Each row is a point on a tangle of strands that fork and nearly touch. The rows are in no order.
(in the rows, 128 means zero)
Two points are linked if the straight distance between their rows is under 129. Some points are linked to none.
(52): [135 123 157 128  67  84 127 120  87 134 105 130 138  62  97 126  95 142
 127 119 145 132]
(44): [167 145  94 105 154 118 103  73 118 124 154 112 131 155 160 152 103  55
 125 116 150 140]
(900): [129 103 107 148 115 154  95 121 164 113 115 133 102  83  97 132 127 141
  88 144 142 119]
(479): [ 91 106  87 109 139 104 155  68 131 152 103 160 134 110 166 155 117 104
  96 179 114 140]
(482): [165 135 116 136 159 154 112  96 131 134  62 132 125 149 117  86 129 139
 100  29 130 151]
(22): [120 101 142 125 121  86 124 136 133 113 138  98 151 137 143 126  79 155
 109 198  74 145]
(203): [136 105 111 169 100 130 115 130 190 141 179 159 137 157 162  81 130 121
 102 106 130 130]
(968): [ 92 122 114 120  95  85 124  90 131 125  84 171 145 129 165 140 100 104
  68 120  93 109]
(433): [163  83 100 123  71 124 148  83 138 135  92 182 122 113 134 102 117 170
 140 132 111 151]
(336): [128  91 149 102 102 137 139 141 107 120 123 122  92 117 152 185  80 138
 188 139 129  99]
(749): [ 86  96 137 160 109 102 142 125 138  96 196 176 115  94 107 120 112 138
 109 184 137 143]
(184): [115 168 120 185 123 141 157 163 149 141 169 129 155 108 101 171  91 115
 199 110 125 123]
(547): [110  70 163  91 123 178 146 117  93 125 122 107 110 120 148 138 144 150
 177 175 159  79]
(921): [134 154 122 144 133 168  84 132 158 116 106 155  91 119  95 128 158 162
  81  83 136  93]
(761): [117 122 147 123 132 117 123 124 152 106 177 158  98 140 138 149 162 114
 174 113 120 113]
(2): [138 141 179 117 166 159 116 138 125 148  78  80  98 156 131 134 136  92
 144  73 121 137]
(756): [121 119 168 148 126 170 122 132 155 114 128 113 181 124 119  94 137 117
 191 129 143 101]
(151): [ 92 133 156 136  93 139 157 138 101  92 130 104 114 149 158 177  64 129
 145 106 111  88]
(362): [ 91 167 139 192 114  74 113 117 115  77 175 135 174 149 179 156 112  84
 114 142 143 115]
(678): [161 167 123  66 120 152 111 113 132 140  76 139 150 124  94 107 113 112
 159 113 104 132]
(613): [152  95  72 107 148 149 113 104 136 152  93 133  96 164 147  47 139 142
 114  75 134 171]
(412): [111 150 158 175 146  79 158  96 108 130 108 202 169 188 178 159 100 103
  83  63 107 106]
(783): [152  55  98 112 130 155 126  95 142 137 113 111 112 107 146  81 182  94
 136 131 185 138]
(496): [164 115 124 174 122 114 148  87 132 112  99 136 106 141 166 188 101  98
 177 143 122 187]
(739): [162 141  83 139 107  76 123 100  70 128 160 138 143 150 148 183  89  62
 163  81 146 121]
(26): [147 170 100 113 148  66 144 122 104  66 137 160 148 110 142 125  90 156
 134  82 117 139]
(543): [120 155 132 162 131 139 110  97 127 127 137 124 208  98 126  98 127 112
 156  75 156 101]
(149): [108  89  82  98 161 158 144 158 102 127 114 102 125 128 122  50 137 122
  78 186 174 165]
(472): [118 162 128  72 126 106 152 133 135 142 118 108 123 123  90 137 180 106
 137 173  89 143]
(1022): [158 136 112 149 129 118 141 113  79 130 154 134 147 106 132 172 102  89
 199  52 188 123]
(926): [134 107  92 103 160 146 107 101 134 119 146  63 153 135 167 134 138  70
 123 172 163 117]
(318): [111 154 113  98 151  86 173 148 120 113 175 114 134 134 137  92 153 193
 109 163 112 156]
(62): [159 147 170 110 102 101 134 121  97 160 120 122 129 169 108 165  66  57
 146  71  95 146]
(641): [151 189 109 131 177 150 103 175 177 107  85 124 134 135 140 163 124 120
 105 121 115 121]
(10): [ 60 136 114 133 176 179 111 181 136 139 103 105  70 140  74 101 143 138
  95 129 132 169]
(292): [127 126 149 109  99 171 157 150 111 117  92  42 129  87 127 119 111 120
 148 132 165 125]
(986): [ 92  80 115 166 138 106 122 124 177  83 169 196 135 110 154  81 128 116
 109 146 129 138]
(17): [ 98 158 160 184 162 131 129 125 144 136 177 146  96 130 102 203 103 102
 119  75 112 117]
(704): [156 185 132 150 137 178 153 134 124 129 156 128 139 134 131 177 108  93
 184  82 160 119]
(381): [102 159 105 172  70  50 139 151  89 145 111 173 159 138  97 157  87  93
 162 100  55 118]
(165): [137 105 148 117 106 138 130 139 126 168 144  68 103 138 128  88 164 160
 110  85 129 133]
(386): [140 120  64 133  93  84 114 112 102 127 178 166 164 140 149 172  95  95
 173 157 120  94]
(418): [115 100 162 116 152 150 104 160 123 122 126  51 132 158 145  55 122 149
 112 121 142 142]
(940): [114  73 134  99 118 199 132 100  93 131 123 125  81 164 107 105 172 186
 141 183 136 100]
(1030): [131 170 110 156 132 169 142 179 186 132 161 129 157  86  78 131 104 139
 140 160 139 142]
(211): [151 157 112 156 144 140 104  85 152 138 137 133 128 121  79 157 176 114
 104  59 119 102]
(624): [ 73 119 131 124 183 163 129 102  99 147  96 105  83 146 156 146 161 148
 113 154 152 138]
(414): [156  89 118 115 103 159 124 124 107 125 160 127 188 110 116 132 104 126
 151 214 148  84]
(952): [159 115 138  74 111 129  79  72  91 152  78 155  91 145 130 106 158 147
 102 131 139 122]
(66): [112  86  80  52 132 156 139 140  89 137 115 159 126 134 124  49 184 129
  91 167 171 106]
(39): [131 171 113 127 180 119 114 170 158  69 128 104 164 107 156 158 139 141
 131 186 139 116]
(828): [153  65  88 107 156 178 100  78 125 134  94 117 103 132 131  74 113 126
 138 142 159 154]
(623): [110 119 173  65 122  87 116 120 117 133 135 137  95 134 140 144 181 100
 145 171 115 119]
(135): [150 156 187 101  89 125 136 146  99 181 110  88  93 137 126 166 104  93
 148  93 138 145]
(807): [107 159 140 146 112 169 136 188 170 162 146 101 136 109  80 106 116 162
  78 153 118 117]
(883): [141 154 145 118 148 121 108 123 125  93 107  92 167 135 154 149 113 157
 128 215 101 132]
(152): [165 119  85 120 159 158 124 141 181 160 132 114 132 139 138 112 109 156
 131 152  93 142]
(991): [111 169 155 124 113 152 142 154 144 188 160 150  89 143  97 124 111 154
  95 148 110 144]
(759): [ 98 150  82 129 166 113 147  73 139 155 123 145 150  85 121 134 134 117
  92 107 141 151]
(374): [157 130 156 146 117  99 129 163 163 116 188 158 118  96 110 125 189 135
 170 154 153 142]
(121): [116 161 159 165  62  61 163 155 136 122 127 155 162 149 131 134 138 109
 135  72  65 132]
(1005): [112 138 140 183 124  96  89 155 137 129 175 163 119 111 136 206 103 146
 119 116 127  90]
(961): [138 116 125 119 184 161 115 142 164 213 106 132  98 126 105 130 139 174
 140 161 102 162]
(747): [123 121 115  88 115 150 157 159 117  62 136  88 130  98 127  90 125 129
 156 105 164 112]
(663): [200 150 122 119 112 139 144  90 116 127  77 117 156 144 117 121 122 131
 151  47 106 132]
(305): [138 160 148 125 120 108 102 104  90 120 103 113 136 101 133 110 117 168
  79  84 152 120]
(532): [130 165 115 166  88  55 125 157  77 142 110 147 146  91 108 175  63 137
 145 111 109 130]
(654): [108  93 139 131 147 175  77 133 148 110 118 111  85 109  61  81 122 133
  96 155 148 149]
(126): [130 142 109 126 150  88 146 107 116  83 151 133 133 100 108  93 131 200
 136 117 120 161]
(867): [155 179 141  90  97 111 121 135 115 124 130 167 152 147  99 131  75  81
 175 100  94 141]
(309): [101  72 105 111 133 168 128 180 131 133 115 102  97 149  72  79 222 128
  90 177 123 130]
(148): [147 120 103 131 116 121 144 157 156 168 129  91 106 134 148 139  96 156
  98  86 103 137]
(308): [106 118 122 170 121 118 110 140 163  72 133 119  85  98 125 190 116 132
  98 152 121 117]
(835): [ 96 143 212 155 166 138 121 116 135 138 124 117 101 155 108 176 147 108
 138  68  91 118]
(800): [ 61 161 162  98 137 146 141 184 123 157 115 111  61 150 108 122 126 147
  93 113 115 152]
(796): [161 116 123 119 158 156 134 144 125 128 107  62 159  94 141 121 135 105
 135 198 179 145]
(1019): [121  89 162 150 134 194 154 182 165 133 168 120 163 117 120  87 145 142
 156 175 137  98]
(361): [104 103 171 134 149 106 125 159 146 127 103  84 135 138 158  75  84 155
 102 149  90 167]
(20): [100 144 103 102 101 124 177 129 127 138 175 112 160 140 143 110 102 172
  94 177 104 126]
(87): [130  95 141  82 102 114 147 175 140 156 112 120  98  98  74 112 222 119
 109 186 105 128]
(427): [136 119 121  58 109 134 106 100  90 123 102 135 131 120 107  47 154 136
 109 136 162 115]
(513): [ 69 142 144 164  78  70 174 140 136  88 167 153 151 117 158 137 142 112
 118 165 116 134]
(519): [114 168 115 132 157 127 141  89 120 171 120 127 175 104 110 160 134 122
 122  51 129  86]
(277): [139 134 154 173 143  96 104  63  89 100  88 160 133 113 117 182 116 138
 143 113 115 126]
(848): [185 132  93 136 117  52 125 130  88  98 128 199 140 113 141 151  89 168
 160  52 123 112]
(161): [147 116 147  90 179 142  78 130 126 189  84 166  85 161 127 104 148 164
 122 134 121 159]
(390): [ 67 115 143 150 138 138 136 132 128 102  94  90  77 119 164 159 150 157
  76 172 135 119]
(7): [140 141 135 173  98 120 142 153 182 148 152 119 138 158 151 129 149 113
 115  67  96 119]
(1016): [151  93  69  90  97 159 140  71 133 137 123 139  99 104 111 138 155  76
 158 138 170 127]
(699): [ 92  88  94  94 140 198 137 162 107 113 135 127  87 198  94 104 207 162
 132 212 113 120]
(130): [175 117 147 127 124 135 146 200 164 143 174 136 148 127 145  90 197 153
 159 184 153 126]
(380): [130 145 168 192 146  80 120 106 118  91 142 126 141 145 195 129 130 115
 108  86 151 151]
(346): [168  98 106 100 109 103  94 122 116 134 177 153 162 125 159 165 128 118
 164 204 144  72]
(725): [158 153 177 178 161 103 116  86 123 102 112 158 166 196 168 130 138 123
  95  56 118 131]

A fork is a point with three links, a tip a point with one. Leave the first point through the second and follow the links. Name the first fork or tip that comes.
(1022), (704) => (900)
(613), (482) => (308)
(336), (547) => (519)
(1019), (130) => (151)

A fork is a point with three links. Follow the links from the first point to the second and name the forks in between, in order.
(725), (39) => (7) (148) (22)
(203), (149) => (7) (148)
(759), (678) => (519) (900) (308)
(968), (1022) => (519) (900)
(783), (292) => (308) (900) (739)
(418), (380) => (148) (7)
(2), (151) => (308) (900) (519)

Name the points in between on the shortest way along the links from the first point to the second, in order.
(39), (161) => (883) (22) (361) (418) (165) (148) (152) (961)
(613), (699) => (482) (663) (678) (867) (62) (135) (2) (835) (17) (1005) (308) (900) (921) (211) (519) (543) (756) (1019) (130) (374) (761) (623) (472) (87) (309)
(991), (292) => (807) (1030) (184) (704) (1022) (739) (44) (926) (796)
(362), (149) => (513) (749) (986) (203) (7) (148) (152) (961) (161) (952) (427) (66)
